Each row is a point on a tangle of strands that fork, close into loops and nearly touch. The rows are in no order.
Two points are linked if the straight distance between their rows is under 55.5. Some points are linked to none.
gol: [ 26  10   3  -3  27  -4  26 -31 -13  18   7 -17  28   2  11   1 -17  -9
  -3 -21  -3   4 -14   5 -19  24   8 -13  -6  11 -14  -6 -13]
zod: [ -5   0  16  -6 -13  -8 -16  20  -4  -5 -13   2 -27 -11  -4  -4   8  -3
   6   0 -14  -5  11   9  29   0   9   3   8  -9   6  -5   0]
roban: [-19  16 -13 -20  -1  19  -8  -9  15  -6 -28 -13 -22   9  26  -1  -8  18
  -6   8 -11  21   5 -12 -38  -4  -5  -7 -21   7  -4  -6  14]
Gir: [-14   7  13   8 -37  17 -13  -6   4  -6  -7  -4  10   7   0   9   2   1
 -12  15   7   6  -1   8  26  -2 -12   6  28  -4 -12  11  -1]
gure: [  3  16  19 -24   9   7  -2 -34 -22  20 -18 -16   8  14   7  -1  -8 -13
  -7 -18  -4  21  12  -8 -12   0   4 -11  -5   3 -14   1 -11]
Sotu: [ -9   8   7  -2  -9 -10  -1  26  14   1 -16   2 -29  -4   6  -7   7   9
  10   3 -16  -3  -7   8  27  14  25   2  -3 -11  11 -11   7]
fuf: [ 32  -5   5 -30  18   1  11 -18 -20  16  -8 -17  13  10   0  11 -15   3
   6  14   2  21  -5 -22 -13  -9  -8  19  16  -2   0  10 -16]
Lub: [  0  -8   2 -18  11   0  10  32  -2   9 -17   0 -30  -6  -5   8 -16   7
  24  16  -5 -19  -1   2  -2  -7  14  23  -3 -12  11  -1   7]
kidez: [  2 -17   8  -3 -20  14   6  36  -3   0  -1   1 -14  -6 -12  17  -7   7
  15  29  12 -24  -4   9  23 -16  -3  30  26  -8  -6   1  -2]
riful: [  5  18  -4 -12  28 -14  19  -5  -7   2 -29 -13  -9  -4  22  -6  -6  -6
   5  -2 -36   9   5 -25 -45   4   6 -13 -25   4 -18 -14   3]
Vinul: [-18  30  11  18  -6   0  -9 -28   1 -18  -9   2  12  -9  15  -2   6  -1
  -9   0 -17  18  17  -9  -7   0  -7 -32   2  15 -10   7  16]
Pas: [-27   7  -5  32 -18  -9  29  -8  12   9  20  13  26  -1 -14  -5  10  -6
  -5   4  17  -6 -28   6  28  15  17  -1   6  -2  -1   2  -1]
lepu: [-30  14  14   1 -20  13 -19  -1   3  -1 -28  22 -14  -9  -3 -14   6   4
  -6   2 -17  13  20   9  14  -2   9 -23  -5   0   1   2  10]
loziv: [-12  18  -1  19   3  -1  26 -25   3  19  -8   3  26  -3  10  -2 -14   9
   1  13  -7   8 -18  -7  -2  12  22  -3  -6  -1  11  10   6]
gen: [  4   1  -3   3  -8  -5  -5 -11   9   5  -8   4   6  -6   2  -3   3  11
   8  31  -2  21  -5 -25   6  -5  -2  12   5 -10  33   9  -2]
Pemup: [-10  10   8   5 -16  28   0 -18   2  -1   4 -12  24  14  10   3  -3  -8
 -22 -17  12 -16  -5  26   1  15   1 -10   0  14 -28   6   0]
Mediz: [  9  -6  -9 -10  22  -5  13  18   0  16 -13   2 -16   4  -1   2 -15   7
  17   3  -3 -11  -1   1 -12   2  19  12 -17  -7  11   0   5]
Tota: [ -6   0 -25  25 -10   1  15 -22  20  -6  38  -1  34  11   0  -6  13  -3
 -22 -12  26  -1 -21   5  -8  11 -15  -9  -2  21 -10   6  -3]
Pul: [ 17  -8   6  10  18 -15   4 -12 -23  11   3  16  21  -7 -10   3  -5  -8
  14   8   4   2  22 -18   2 -19  -5   1   5   5   8  19  -5]
lefi: [ 10  -9 -10   6   4  20  13   0   9  -8  14   8  27  14   5  -3  -9   2
 -11 -14  15 -29 -10  18 -13   8   0  -5 -18  24 -21   5  -1]
tufar: [-28  11  11 -29  -3   8 -10   8  -3 -10 -38  -5 -36  -6  11  -3   0  -6
  -2   3 -26   4  20  -4 -13 -10   0  -3 -13  -5  -7  -9   6]
basun: [  7   9  28 -21  -2   0   1   4 -27  39 -29 -16 -17   5 -17   1  -9 -17
   8  -7  -4  -5  17  12   2  -6  17   7   6  -8  -3   2 -13]
fozu: [ -6 -11   3  -9   3   8 -16   7  -6  -3 -11   7 -13   2   0   2  -7   3
   2   2  -2  -3  15  -1  -4 -14  -3   7 -10  -4   6  -1   2]
lesu: [-14  10  11  -2   3  14  17   9  -4   6 -30   6  -1   0   9   4 -22   2
   7  14 -14 -14   7   7  -1   0  24   1 -12   2 -12   6   8]
maf: [-18  19  12  17 -10  -6  -3 -29  -4   0  13  -1  18  -9  -6 -12  15 -21
 -19 -27  -1  -6   0  17  13  17   8 -26   0   6  -7   5   0]
zav: [ -1 -13 -14   2   7  13 -14   3  11 -14  -1  11  -9  -5  15   6 -15  30
  14  24  -5  12   2 -29 -27 -21 -15  14  -9  -3  22  -9   9]
Mal: [  4 -23 -15   3 -15   2   2  32   9  -6  38  -2 -15   6  -3   8  26 -18
 -16 -12  21 -21  -1  16  16   4  -7  11   6  -5  -6 -17 -17]
nel: [ 19  -9  -2 -16  -2   2   0 -21 -12  25   1 -11  15  17  -5   1  -5   0
  -1   7  20  20  -6 -11  -1  -5  -7  17   9  -5   8  11 -20]
Funu: [  1   8   6  14   9 -17  11   5  -1  -7 -19  22   1 -22   8   0  -7   5
  20  26 -28   2  17 -24   5  -8   6  -5  -3   0  11   5   9]
moz: [  9 -19  -9 -24  30  -2   6   8  -9 -18  -6 -11 -24  -1   7  -6 -23  -1
  15 -13 -16  -4  -8 -22 -52  -9 -20  -4 -33  16 -11 -16   6]
Feru: [  4 -15 -10   1 -12  -5   9  41  10   1  21  -4 -19   4  -3   9  18  -2
  -2   3  14 -21 -11  14  24   7   8  18  13 -12   0 -15  -8]
Luv: [  2  12  -1  13   9  -8  25  -6  -1   8 -14   9  18  -9  12   3 -14  12
  10  27 -17   5  -3 -15  -1   1  16   2   0  -1  11  12   8]
tizo: [ -7 -18 -11  17 -15  22 -35   9   9 -22  28  26  -4   1 -10   3  12   5
  -8  -8  23  -3  11   7   0 -16 -25  -8   1  -4  -2  -8   3]
Mus: [-14   7 -23   8 -19  -5 -17 -15  22  -6  25 -17  -4  11   3  -8  30   6
 -21 -14  22  17 -12   6   1  13  -9 -10   2   1  11  -1   7]
vefo: [  1  15   8 -11   4 -19 -22 -15  -5  -4  -3 -16 -10   0   5  -7  22  -8
 -11 -18 -15  21  14  -8   3   5  -2 -13   3  -5  13  -3   1]
ponif: [-28  18  12  19 -14   9  -2   5  13  -7 -25  37  -3 -11   1 -10  -3   8
   8  10 -18   7  10   3  20   2  13 -23  -8   3  -3   3  16]
dirul: [ 16 -19 -17  -4  21  -6   1   7  -3  15   5   9  -6   7  -3  -5 -10  10
  13  -5  12  -4   2  -4 -14  -4   6   7 -23   1  14  -1  -2]
Tekel: [  6  -8 -13   1  -6   3  22  23   6  35  13  -5  -2  20 -12   0   9  -9
  -6 -14  28 -17 -17  26   5  15  21   8  -6  -4  -5  -6 -14]
Pire: [-16 -14   9 -15  -2  10  -2  36   3 -18 -12   0 -38 -10   2   9 -13   8
  19  12  -9 -21  -7   4   6  -9   1  23   3 -13   6 -11  10]
rigug: [  0 -28  -6   1 -11  20 -20  16  -2 -13  19   9  -6   8  -8   8   3  -5
  -7  -8  22 -20   8  13   3 -15 -19  10   1   0 -12  -3  -7]
tak: [  0   1  -1  13   5  20  32  -8  -6  19   2   5  37   4   3  11 -21   6
  -3  13  12 -14 -14  17   4   4  15   8   7   7 -19  16  -1]
doz: [-29   9  11 -20 -19  18 -25  10  11 -16 -30   6 -35 -10  10   0   1  10
   4  18 -19  11  17  -5   2 -13  -7   1  -1  -7   6 -11   8]
namun: [  6 -13  10  -3 -37  14  -7  23   2  10  -1  -4 -11  -3 -11   9   3   4
   7  36  15  -5  -8   1  27 -15  -5  28  28 -14   8   0 -13]
Vetem: [ 14  -4   0  -9 -10 -16  -2  13   0  22   1 -11 -12  -1 -10   1  11  -4
   5  13   9   5  -6   0  17   3   7  21  15 -21  24   0 -15]
rurot: [-13   0 -11  25 -16  -5 -20  12  28 -26  19  19 -10 -10   7  -3  17  22
   6   8   4  12  -8  -8  17   2 -11  -7   7  -6  18 -10  16]
vora: [-33  19  -2  35 -23  -6  -9 -27  15  -8   6  28  20  -6 -29 -12   7   2
  -7   4  10  20 -13  -3  15  -1  -9 -21   6  -3   4  12  11]
nofid: [ 10 -22  -5   6   8   7  -8  11  -3 -23  16  10   8   0  -2   8  -4  -5
  -2  -6  10 -25  10   3  -5 -14 -20   4  -2  10 -12   2  -2]
Gara: [ -6 -14 -15  29  -5   1 -24   6  11 -17  27  36   5  -7 -15  -7  16   4
  -5  -9  15   2   7   0   2 -11 -18 -21  -5  -2  11  -1   8]
pogun: [  8   8   0   8  11 -11  -9  -3   6 -30   6  -7   7  -5  16  -6   6  -4
  -7 -15 -21 -13  10  -6 -24   3  -6 -23 -13  25  -7  -3  16]
rimi: [  4  -2 -15  -3  11   3  -1  11  16  -1   1  -6  -6  14   9  -5   2  10
  -6 -18   2 -11 -13  12 -14  16  14  -5 -24   2   4 -10   8]
rus: [ 26  -9  -4   2  31 -15  14  -2 -16 -13   6  -5  19  -3   9   6 -10  -2
   4   2 -15  -8   4 -14 -17  -9  -8   1   0  18  -8   4   0]
tise: [ -8   8  -1  11 -13 -18  10  14  18   8  -2   8 -10  -6   0 -11  13   9
  12  12  -4   5 -19  -1  34  17  25   5   3 -13  21  -2   5]
gadot: [ 17  -1 -14  -6  28  -4  21  14   8   8  -8  -8  -2  10   5   1 -13   8
   6  -9  -7 -11 -16  10 -20  19  20   3 -19  -2   0  -7   5]
mogo: [ -2  15   2   3   4  10  26 -20  -3  25  -4 -13  24   4  11   7 -18   6
  -6   6   0   3 -22  12  -1  17  22   4   5  -5  -5   7  -3]
Mobad: [-10 -10   0 -26  16   1  -4  14  -5 -11 -19   1 -38 -13   9   1 -12   2
  18  10 -19   0   8 -21 -26 -19  -9  15 -15 -14  16 -14   5]
Daf: [-14  14   4   8 -23   8   1 -15  16   8 -17  10  15  -2   1  -5  -5  13
   5  37   0  20 -13 -15  13   0   6   7   8  -8  22  16   2]
datu: [ 23  -9 -17 -20  24   6  20  12   1 -15   5 -22   6   6   5  13 -13  12
  -6  -2 -11  -6 -28  14 -23   8  -7  15   2   4 -16  -4   3]
gat: [ 12 -21 -21   9   2 -11   6   7   2  11  27   5   6   5  -5   0  12  -4
  -3  -2  24  -3  -3   0   7  -1  -4  13  -1  -5  11   1 -14]
Zedu: [-16   6  10   7  -6  22  10  14   4   0 -13   7   8   9   5   2 -10   3
  -3  -3   0 -27  -4  21   8   8  22  -5 -10   7 -18   4  10]
zam: [ -3 -20 -20  20   0 -13 -20  -9   2  -1  30  22   6  -7 -19 -17  22  -1
 -10 -16  16  12   5  -5   0  -7 -13 -15  -9  -1  22   0   0]
Sezar: [  7   3  -5 -30  10   5 -22 -19   0 -11  -4 -26 -18  15  18   4   1  12
  -4  -7  -3  32   5 -25 -30 -11 -23  -2  -1   6   1  -8   2]
komin: [ -1 -25   5   0  -9  12 -11  29 -13   3   8  10 -16   0 -20   5   2 -10
   3  -8  16 -31  14  20  11 -16  -2  10   1  -1  -8  -2  -5]
negu: [-24  14 -10  14 -18 -15  -6 -10  17   1  14  -7  -4   3  -6 -16  26   1
 -15 -18   6   9 -15  11  20  22  11 -14  -2  -6  12  -2   5]
relot: [ -2  -1 -16   7   0  -1 -25  -9  15 -14   8  -3  -7  -2  17  -1   6  24
   2   9  -4  24   4 -25 -20 -12 -18  -3  -3   4  25  -6  13]
Lel: [ 20  13   8 -29  26   3  27  -6  -7  26 -33 -23  -7   7  -3   7 -25  -9
  11  -7 -14  20  -5   3 -34  18  15   8  -5 -15 -18 -11  -6]
les: [ 21  -8  -2  -4  20 -18  18  17 -13   0   4  -5   2 -11  -2  12  -6  -2
  13  14  -5 -18   6   1   8  -3   3  19  15  -3   2   8  -1]
ritu: [-16  11   5   1 -22  23  -9  -9   5  -4  -6 -15   9  14  10   7  -1   4
 -19   1   7  -1  -5  17   6   7  -1  -1  11   4 -17   9   4]
gubu: [ 24  12 -10   5  24  -6  38 -19   1  21  15 -18  31  -1   8   5 -10  -1
  -7 -16  -1   2 -32  19 -15  32  16  -5   1   2  -9  -6 -11]
Vis: [ 13 -29 -20   0  12   0 -26   3   0  -9  34   9  -9   0  -1  -7   6   8
   1 -17  18   0   6  -6 -15 -13 -20   5 -14   0  14 -17  -8]
Nabeb: [ 12 -25 -20  10   3 -18 -16   4   0  -1  39   8  -3  -4  -6  -7  25  -6
  -7 -14  19   4   8  -6   3  -7 -16   2  -2  -6  19  -9 -13]
ralo: [ 20   5   3  -7  14   1  33  -1 -15  36   5 -16  17   3  -5  11 -16 -10
   3  -5  11 -18 -10  26  -1  15  17  10  12   2 -18   5 -14]
Sok: [ -2  -3  16 -18   0   0 -12  13 -12 -10 -14 -15 -21   1  -2   6  -3 -12
  -3  -9 -11 -14  12  10   5  -4  -1   7   3  -5  -8  -2  -1]
Tik: [-21   0  11   4 -13  18 -23  16   3 -15 -15  26 -16  -8 -12 -13  10   0
  -9 -15 -12 -12  18  21  12   1  10 -28 -12   6  -6  -2  17]
nak: [ -8   1  18  19 -20  10 -10  19   9 -30 -10  25  -5  -8  -2  11  -7   2
  10  15  -7  -8   5   9  34  -7 -11  -4  21  -1 -20   5   9]
Desad: [  8   1   8   2  -1 -14  14 -16 -26  41  10  -6  14   1 -19  -3   2 -23
   1 -12  19  -5   6  13  13   2  11   4  10  -2   0  11 -20]
Rupo: [ -3  20   9  12   2 -15  12 -23  -3   7  12 -16  22  -6   7  -2   5 -17
 -13 -18  -5  -4 -11  12  12  23  12 -12   7  -2  -3   2  -6]
lef: [ 15   8  -9 -29  14   9  -4 -21   0 -13  -4 -36   0  18  18   4 -10  14
 -10 -10  -5  24  -9  -9 -35   4 -19  -7  -1  18 -19  -6   4]
Mozo: [  4   6  -6 -11  -5   5  -2   0  17  -6 -16  -8  -6  -5  17   5  -3  23
   5  37 -16  20 -12 -23  -6  -2  -2  16   6 -11  25  -1   5]
vero: [  4   0   9 -22  17   8   9  -1 -14 -19 -15 -19   1   3  12  11 -18  -5
  -6   3 -18  -8   0  -3 -17  -7 -10   7   5   7 -24   4   5]
lapu: [ -7 -14  -6  10   1   3 -14  33  16 -31  21  14 -19  -8   5   2  12  11
   7  -6   2 -25  -4   5  12   0  -2   4  -6  -5   3 -19  13]
zarot: [-23  10  10  22 -16  19   0  -1   8  -1   0  20  17   4  -7 -10   6  -4
 -10 -17   6 -20  -3  23  13  12  19 -24 -15   9 -12   6  12]
dize: [  3  -8  -3  18  -4  11  15  -1  -2   5   5  14  32   4  -4  11 -12   2
  -2  18  17  -9  -3   5   9  -6  -3   9  11   3 -11  20  -3]
gekop: [  1   4  -7  -1  -4 -16 -25 -17   3  -8  18 -17  -2   5   4  -4  26  -2
 -16 -17   6  19   4  -6   2   2 -15  -8   8  -2  12   0  -1]
Sodir: [  8  -6   4   5  -7  -4 -17  -1  -6 -14  20   5   7  -5  -9  -8  25 -23
 -20 -30   3 -20  18  18   9   6  -8 -17  -2  10  -9   2  -5]
dake: [  7   1  -8  13   2 -16  16 -11  -2   7  26  -9  21   2  -1  -4  14 -20
 -16 -19   9  -9  -7  13  10  15   2  -3   4   3  -5   3 -16]
buvi: [-17  13  11  26 -12 -14  22 -22  -8  22   9   9  26 -14 -15  -1  -2 -14
   3   6  10  -4 -10   6  29   9  17   0  14  -3   2  10  -7]
garu: [  5   7  -2 -16  -1  19   3 -28  -2   9  -4 -25  20  20  13   7 -14  10
 -16   2   7  20 -14   3 -12   7  -7   5  10   6 -14   9  -7]
foz: [-16  -3   2  16  -5  16 -23  15  12 -24  -4  34  -6  -6  -6  -4   2   7
   0  -5  -3  -9  14   7   3  -8  -3 -22 -13   4  -3  -1  19]
puf: [  8   2   9  -5  10   0 -19 -28 -12 -15   3  -5  16   8   8   3   6  -3
  -6 -12  -5  19  20 -24 -13 -18 -22 -14   4  17  -8   7   1]
mib: [  3 -15   6   2 -16   0  -4  31 -16  31   5   3 -23   0 -29  -5  16 -11
   2 -13  15 -24  12  25  22  -8  15   3   1  -5   2  -5  -9]
niz: [  5 -10  -9 -14  20   6 -13  -2  -1 -21  -1  -6 -13   4  12  -8 -13   7
   2 -13 -10  -1   5 -14 -42 -11 -17 -11 -31  22  -7 -12  10]
tamum: [ 21  11  11 -21  22   0   9 -36 -21  24  -5 -17  15  14   1  -7 -17 -11
   1 -29   3  23   0  -7 -18  16   5 -18 -15   8 -16  -6 -19]
tekun: [  8   3  18 -14  13   3 -11 -27 -27  -1  -4  -1  13   6   2  -3  -1 -17
  -8 -20  -7   6  25 -10  -9 -12  -5 -16  -6  13 -16   7  -4]
loke: [  9   4  -2  -9  17 -19 -18  -1   0 -15   1 -16 -13   0  10  -4  11  -4
  -6 -21 -18   2   9  -5 -15   4  -5 -12 -12   3   6 -10   6]
kat: [ -8  15  25  -3 -11  -7  -4 -14 -18  24 -25  12  -1 -12 -12 -11   3 -11
   6  10 -13  15  20  -8  18  -7  15  -5   5  -8  17  11  -7]
Figu: [ 16   2   7   5  25  -6  10 -21 -21  -8  -3   0  27  -2  14   0 -14  -5
   2  -1 -20   3  13 -25 -26 -12  -7 -16  -7  26 -19   4   1]
kuv: [ -2 -25  -8  -2  -8  18  -2  34   7 -13  18   6 -16  -3   0  15  -3  17
  10  21  16 -19 -12   2   9 -13  -6  32  14 -15   4 -13  -1]
riko: [-10   2  -8  31 -18 -12  -3  10  24 -26  22  20   5  -9   0  -1  20   4
   0   3   5   2 -10   1  31   8 -10 -12  14   0  -2  -2   9]
guvit: [-16  18  18  17 -27  -6  -1 -22   5   6 -15  21  16 -16 -17 -10  -1  -4
  11  30  -3  20  -6 -13  27  -3   3   0  17  -7  17  16  -3]
nuno: [ -1  -4   4 -36  17  -4 -12  10  -4  -7 -19 -19 -40  -1   5   3  -6  -5
   9  -7 -16  11   4 -13 -24  -7 -10  13  -6 -19  11 -17   0]
dati: [ 10  -2   9   2   5 -19  15  31  -7   6  -1   6 -13 -17  -9   6  -3  -2
  24  13  -4 -29  11   8  29  -1  14  14  13  -2  -2   6   5]
Pafen: [-10   1  14  11 -36   7 -23   8  10 -13  -4  14  -7  -6  -7   2   8   4
   1  16   2  10   2   1  35  -6 -12   2  24  -9  -1   3   0]
Keb: [  7   1   3  19   4 -12 -12   2   4 -29  14  13  12 -10  -1  -7  15 -11
  -9 -19  -9 -21  15   6   1   1  -8 -23  -7  16  -5   3  10]
kuf: [-29   3 -19  27 -34   5  -8  -9  28 -11  25  13  11  10 -12   1  19   9
 -13   8  30  15 -18  -1  14   1 -16  -7  11  -3   3   4   9]
Setu: [-21   7 -12  30 -17   7  -9 -16  20 -11  11  16  22   6  -5  -3   5  10
  -9   2  17  12  -9  -1   2  -1 -12 -15   2   6   1  12  13]
sidiv: [ -5   9  32  -9  -6  -2 -13 -13 -31  16 -19   3  -3  -7 -14  -6   9 -19
  -5  -9 -13  10  28   0  17 -10   7 -10  12  -3   1   8  -9]
Pesas: [-12  18  18   9 -17  -6  11 -10  -3  28 -23  19   3 -17 -15 -14  -3  -2
  20  28  -5  11   2  -8  22   0  23   1   1  -6  26  15  -4]
risok: [ 15 -22  -4  -5   8  13   6   2 -14  -4   8   3  18   8  -2  13 -15  -1
  -3   8  17 -14   4   6  -1 -14 -16  18   9  10 -18  12  -9]
pagi: [ 17   8  15 -28  14   1  13  -6 -19  36 -26 -16  -5  11  -8   5 -20 -11
  10  -2   0   7   6   4 -13   4  15  11   1  -9  -6   3 -14]
pana: [-12   5   6 -22 -12   9 -18  10  13 -18 -21  -6 -30 -11  16   5  -2  13
   9  28 -17  13   2 -18   1  -9  -9  16   9 -14  17 -10   4]
Liv: [  0  -8  19   5 -29   6 -26  17   3  -8  -6  26 -19 -19 -14  -2   3   4
  19  25   1   7  10  -6  33 -17  -9  10  21 -13  12  -2  -5]
bof: [  7  -9 -18  -2  -4  -8  14  35  17  19  17 -11 -16  17  -5   4  20  -3
  -5 -11  19 -13 -21  20   8  19  17  12  -1 -17   4 -18 -11]
raka: [ 18   7 -17   5  25  -8  31  -6   8  23   2  -7  16  11   6  -3 -12   9
   4 -10  -3   2 -24   8 -18  27  25  -3 -17  -1   5  -3  -1]
Durol: [ -4   4  20 -14   3   7  12  10 -21  13 -31   1  -9  -5  -5   8 -21  -8
  15  19 -10 -15  19   1   1 -15  11  13   2   1  -9  12   1]
dap: [  4   2 -17  10  -1 -12  11 -31   2   6  32 -16  27  10   0  -8  15 -14
 -22 -22  18   8 -15   4  -3  15 -13  -5   2  13  -7   2 -17]
Gepu: [-11 -11 -22  15 -26   8  -2   4  23  -9  31   0   9  10   2   7  19   6
 -17  12  27   9 -16   0  13   1 -16   8  17  -6   1  -1  -2]
dezi: [ 11   2  10   5  12  -9  17 -15 -25  27   2   7  22  -4  -9   1 -11 -14
  10   1   8  -7  15   2   4  -4  11   2   5   4  -2  17  -8]
Zusuk: [  9 -11  -9  -7  -8   0 -12  11   6  -9  23 -12  -6  10  -2   0  23 -18
 -20 -28  13 -20   1  23   3  11  -7  -1  -3   4 -11  -8 -12]
Mive: [-34  21  10  29 -23   9  -3 -23   6  -3   7  14  22  -5 -11 -10   8 -10
 -15 -17   6  -5  -7  20  17  15   7 -29  -1   7 -13   8  11]
lida: [-10 -10   0  20 -17   0  -1  11   2  10   8  21   4   1 -17  -5  10  -3
  -1   0  17  -8   1  11  24  -1   9  -2  -1  -5   3   5  -2]
Siz: [ -3   0  14  12   1  -5   9  25   1 -22  -7  14  -4 -13   1   6  -6   0
  14   9 -13 -26   6  10  28   1   9   2   9   4 -15   3  10]
nop: [ -6  13  -9  -7  -2   1 -23 -27   8  -5  -4 -11  -6   7  16  -4   9  15
  -7   2  -3  37  11 -24 -25 -11 -17 -12  -5  11  14   2  11]
sig: [ 20  -6  -7  10   9   6  16 -17  -3  -8  23  -1  39   6   7  -1  -6  -5
 -13 -12  12 -14  -8   9 -12   6 -13  -6  -4  28 -22   8 -10]
besu: [ -3   2  -8  18 -12  -9   1  14  20 -27  25  -1   4  -3   9   1  26  -3
 -14  -9   1 -17  -8  13  23  17  -3  -8   9   4  -9  -5   4]
Ped: [ -2 -21  -9   1   5  16  -6  20   7 -16   4  13  -9  -6   5  11 -15  23
  14  22   5  -9  -4 -11  -8 -18  -7  24   0 -10  12  -6   8]
zurel: [ 10   3  -8   3   5  -5  36   3  -3  51  10  -7  12   9 -13   1  -5  -7
   6  -5  23 -12 -16  20   4  18  26   9   2  -5  -1   3 -13]
tubu: [ 24 -24 -20  -8  18  -6  12  18  -3  15  20   0  -3   6  -7   3  -1  -2
   6  -6  24 -16  -2   8  -4   0  -2  18  -4   1   1  -1 -15]
vef: [-15   6  -6  10 -14  -6 -29  -7  20 -11   3  11 -14 -11   4 -10  17  19
   2  11  -3  28   4 -15   6  -4  -9  -7   1  -7  32  -4  12]
Vefu: [ 15 -17  -8 -29  36  -5  16  11 -12   3 -17  -7 -27   1  -3  -1 -28  -3
  24  -7  -9  -3  -1 -12 -40  -4  -6   7 -28   2  -4  -9   2]
fudiv: [ 11   3   1  -7  -9 -17   1 -14  -6  24   5 -17   7   6  -9  -2  11 -11
  -5   6  12  17  -8  -6  13   5   2  15  19 -17  19   7 -20]
Tola: [  3  -5  15 -22   0  13  14  18 -15   4 -23 -16 -10   0  -6  17 -23   1
   7  23  -8 -17  -4  10   2 -12   2  27  19  -5 -13  10   0]
kisel: [  3  -4   4   9 -16  -9  13  11 -18  45  13   1  -2   1 -31  -7  13 -20
   0  -9  22 -16   8  23  23  -2  15   3   6  -4   0   5 -17]
duvo: [ 11  -3  24 -20  -1  -6 -15  -1 -32  23 -10 -12 -11   6 -20  -1   9 -22
  -4 -19   0  -1  21   9  11 -10   4   3  12  -5  -1   3 -17]
piluv: [  2   8  -7  -9  24 -11  20   7  -1  -5 -26  -8 -11  -7  18   4 -12   6
   7  15 -34   2   1 -20 -27  -2   6   2 -13  -1  -3  -6   9]
muga: [ 15 -19 -22 -12  13  -3 -25  -7   4   7  17  -4 -16   9   4  -9   1  16
   5 -12  13  23  -1 -16 -20  -4 -13   6 -19  -6  27 -17  -7]
Gadu: [  4   1  10   3  16 -10   2  -5 -20   0 -15  18   7 -11   0  -1  -7  -9
  11   9 -15   1  30 -18  -4 -18   1  -6  -7   4   1  10   4]
moda: [ -7   2 -10  20  -9  11  -9 -21  12 -11  19   8  26   9   0  -9   6   0
 -16 -16  18  -3  -1   9 -11   4 -11 -23 -11  22  -9   9   8]
Duf: [ 20   2   8 -29  -5  -5  -6  15   3  23 -23 -24 -26   6 -10   5   0  -2
  10  14  -1  12  -8  -1  -3   5   9  26  15 -28  25  -7 -15]
zes: [ 27  -6  -8 -30  36  -2  26   3  -6  11 -24 -16 -11  10  -5   1 -30   3
  19  -7  -8  13 -11  -4 -41  14   2   8 -19  -3 -14 -10  -3]
Ros: [  7  -3  -6  20   4  10  10 -19  -3  -9  13   3  42   7   8   9 -11   5
 -11   6   8   1  -5  -2  -6  -5 -15  -3  11  16 -16  16   0]
bifav: [-14   7  -8  25 -11   0  19   4  20  -8  22   3  21   5   5  -2  17   0
 -15  -6  11 -16 -22  14  18  21  11  -9   3   5  -9   0   5]
Kodum: [ 10   4   4 -28   8 -11 -12  16   7  11 -25 -19 -36   3  -3   3   1  -2
   9  -2 -13  15   0  -4 -11   7  10  15  -1 -27  23 -17  -5]
mir: [ 31  -9  -1 -22  36 -14  22   5 -21  -1  -1 -16   3  -3  -2  14 -15  -4
  12   2 -10  -6   0  -6 -15  -6  -5  16  10   2  -8   4  -3]
didus: [ 28  -3  -3 -39  23   8   7 -22 -15  -7  -5 -31   7  20   6   8 -19  15
  -1  -6  -4  35 -12 -25 -29  -2 -23   0   2  14 -23  -7 -12]
zofon: [-10 -18   5  -4  10   2 -10  30  -1 -34   4   7 -26 -16   2   6  -6   0
  15  -4 -10 -30   4   3   0 -11  -8   9  -6  -5   1 -11  14]
lidir: [-20  11  19 -21  -1   4  -5  15  -6 -21 -28 -15 -30  -4   9   2  -4 -14
  -4 -10 -28 -15  10   9  -2   2   2  -4  -6  -3 -17  -4  10]
dutal: [  3 -24 -19   1   3   9 -20  14  11  -6  27  12 -10   8  -3 -11  14   5
  -6 -24  20 -15   0  10  -9   0  -3  -5 -24   3   8 -15   0]
pivem: [-26  34  11  15 -20 -10 -11 -37   8 -13  -1  -7  10 -10   5  -6  12  -1
 -11   1  -7  28   1  -6  15   9  -5 -19  17   3   4   9  13]
Gigik: [  1 -15  -6 -20  16   7  -1   6  -5 -14 -13  -2 -18  -9  13   8 -20  14
  16  25 -17   8   0 -31 -31 -24 -17  21  -6  -5  12  -8   6]
karos: [ -4  -9  -4   8  11  -2 -20   9   1 -15   0  21 -10 -10   0  -7   3   6
   4  -6 -11  -3  19  -6  -7 -12  -1 -12 -20   1  13  -5  12]
vusi: [-24  26   7  20  -8   2  -3 -11   9 -13 -25  27   6 -15  11  -6  -3   6
   3  17 -23  20  19 -15  -4  -9  -4 -29  -7   8  -3   5  15]
fola: [-12  17  -5  11 -15 -23   8  -5  17   7   6 -12  -1  -2   1 -11  17   2
  -6   1  -2  12 -24   0  26  25  16   2   9 -15  19  -2  -1]
Telor: [ 10   8   1 -10  26 -10   7 -15 -16  -9 -13 -12   4   0  18  -5  -6  -2
   3  -5 -30  11  11 -38 -44 -12  -9 -19 -18  25 -23  -8   1]
leko: [ -7  24  15   6 -10 -14  -4 -24   1 -13  -8 -10  12 -11  13   2   7   0
  -5  13 -19  23   2 -17  19   5  -4  -6  22  -2   6   7   4]

A tip is a point with one link. Name the tips that can be reached along the links from each point below, in the order of the rows.
lesu => vora, Gepu, Tola
bof => ralo, niz, leko
Vetem => fuf, namun, buvi, didus
Figu => Pemup, Liv, piluv

A fork is a point with three links, a tip a point with one. Leave the first point through the second and follow the links. Name the first fork or tip that comes.
rigug, komin => dize
Pesas, guvit => Sok
Mus, gekop => ralo
Sok, fozu => leko
Siz, dati => piluv
gen, Daf => niz
loziv, Luv => rigug
Gigik, Mobad => fuf

A piece is two or more points that can be reached from each other along the links. Count, over all rows, the pieces, the separate loops (a circle has one, a figure eight two, a Y none), the forks (points with three links) and the tips (points with one).
pieces => 5
loops => 1
forks => 11
tips => 19
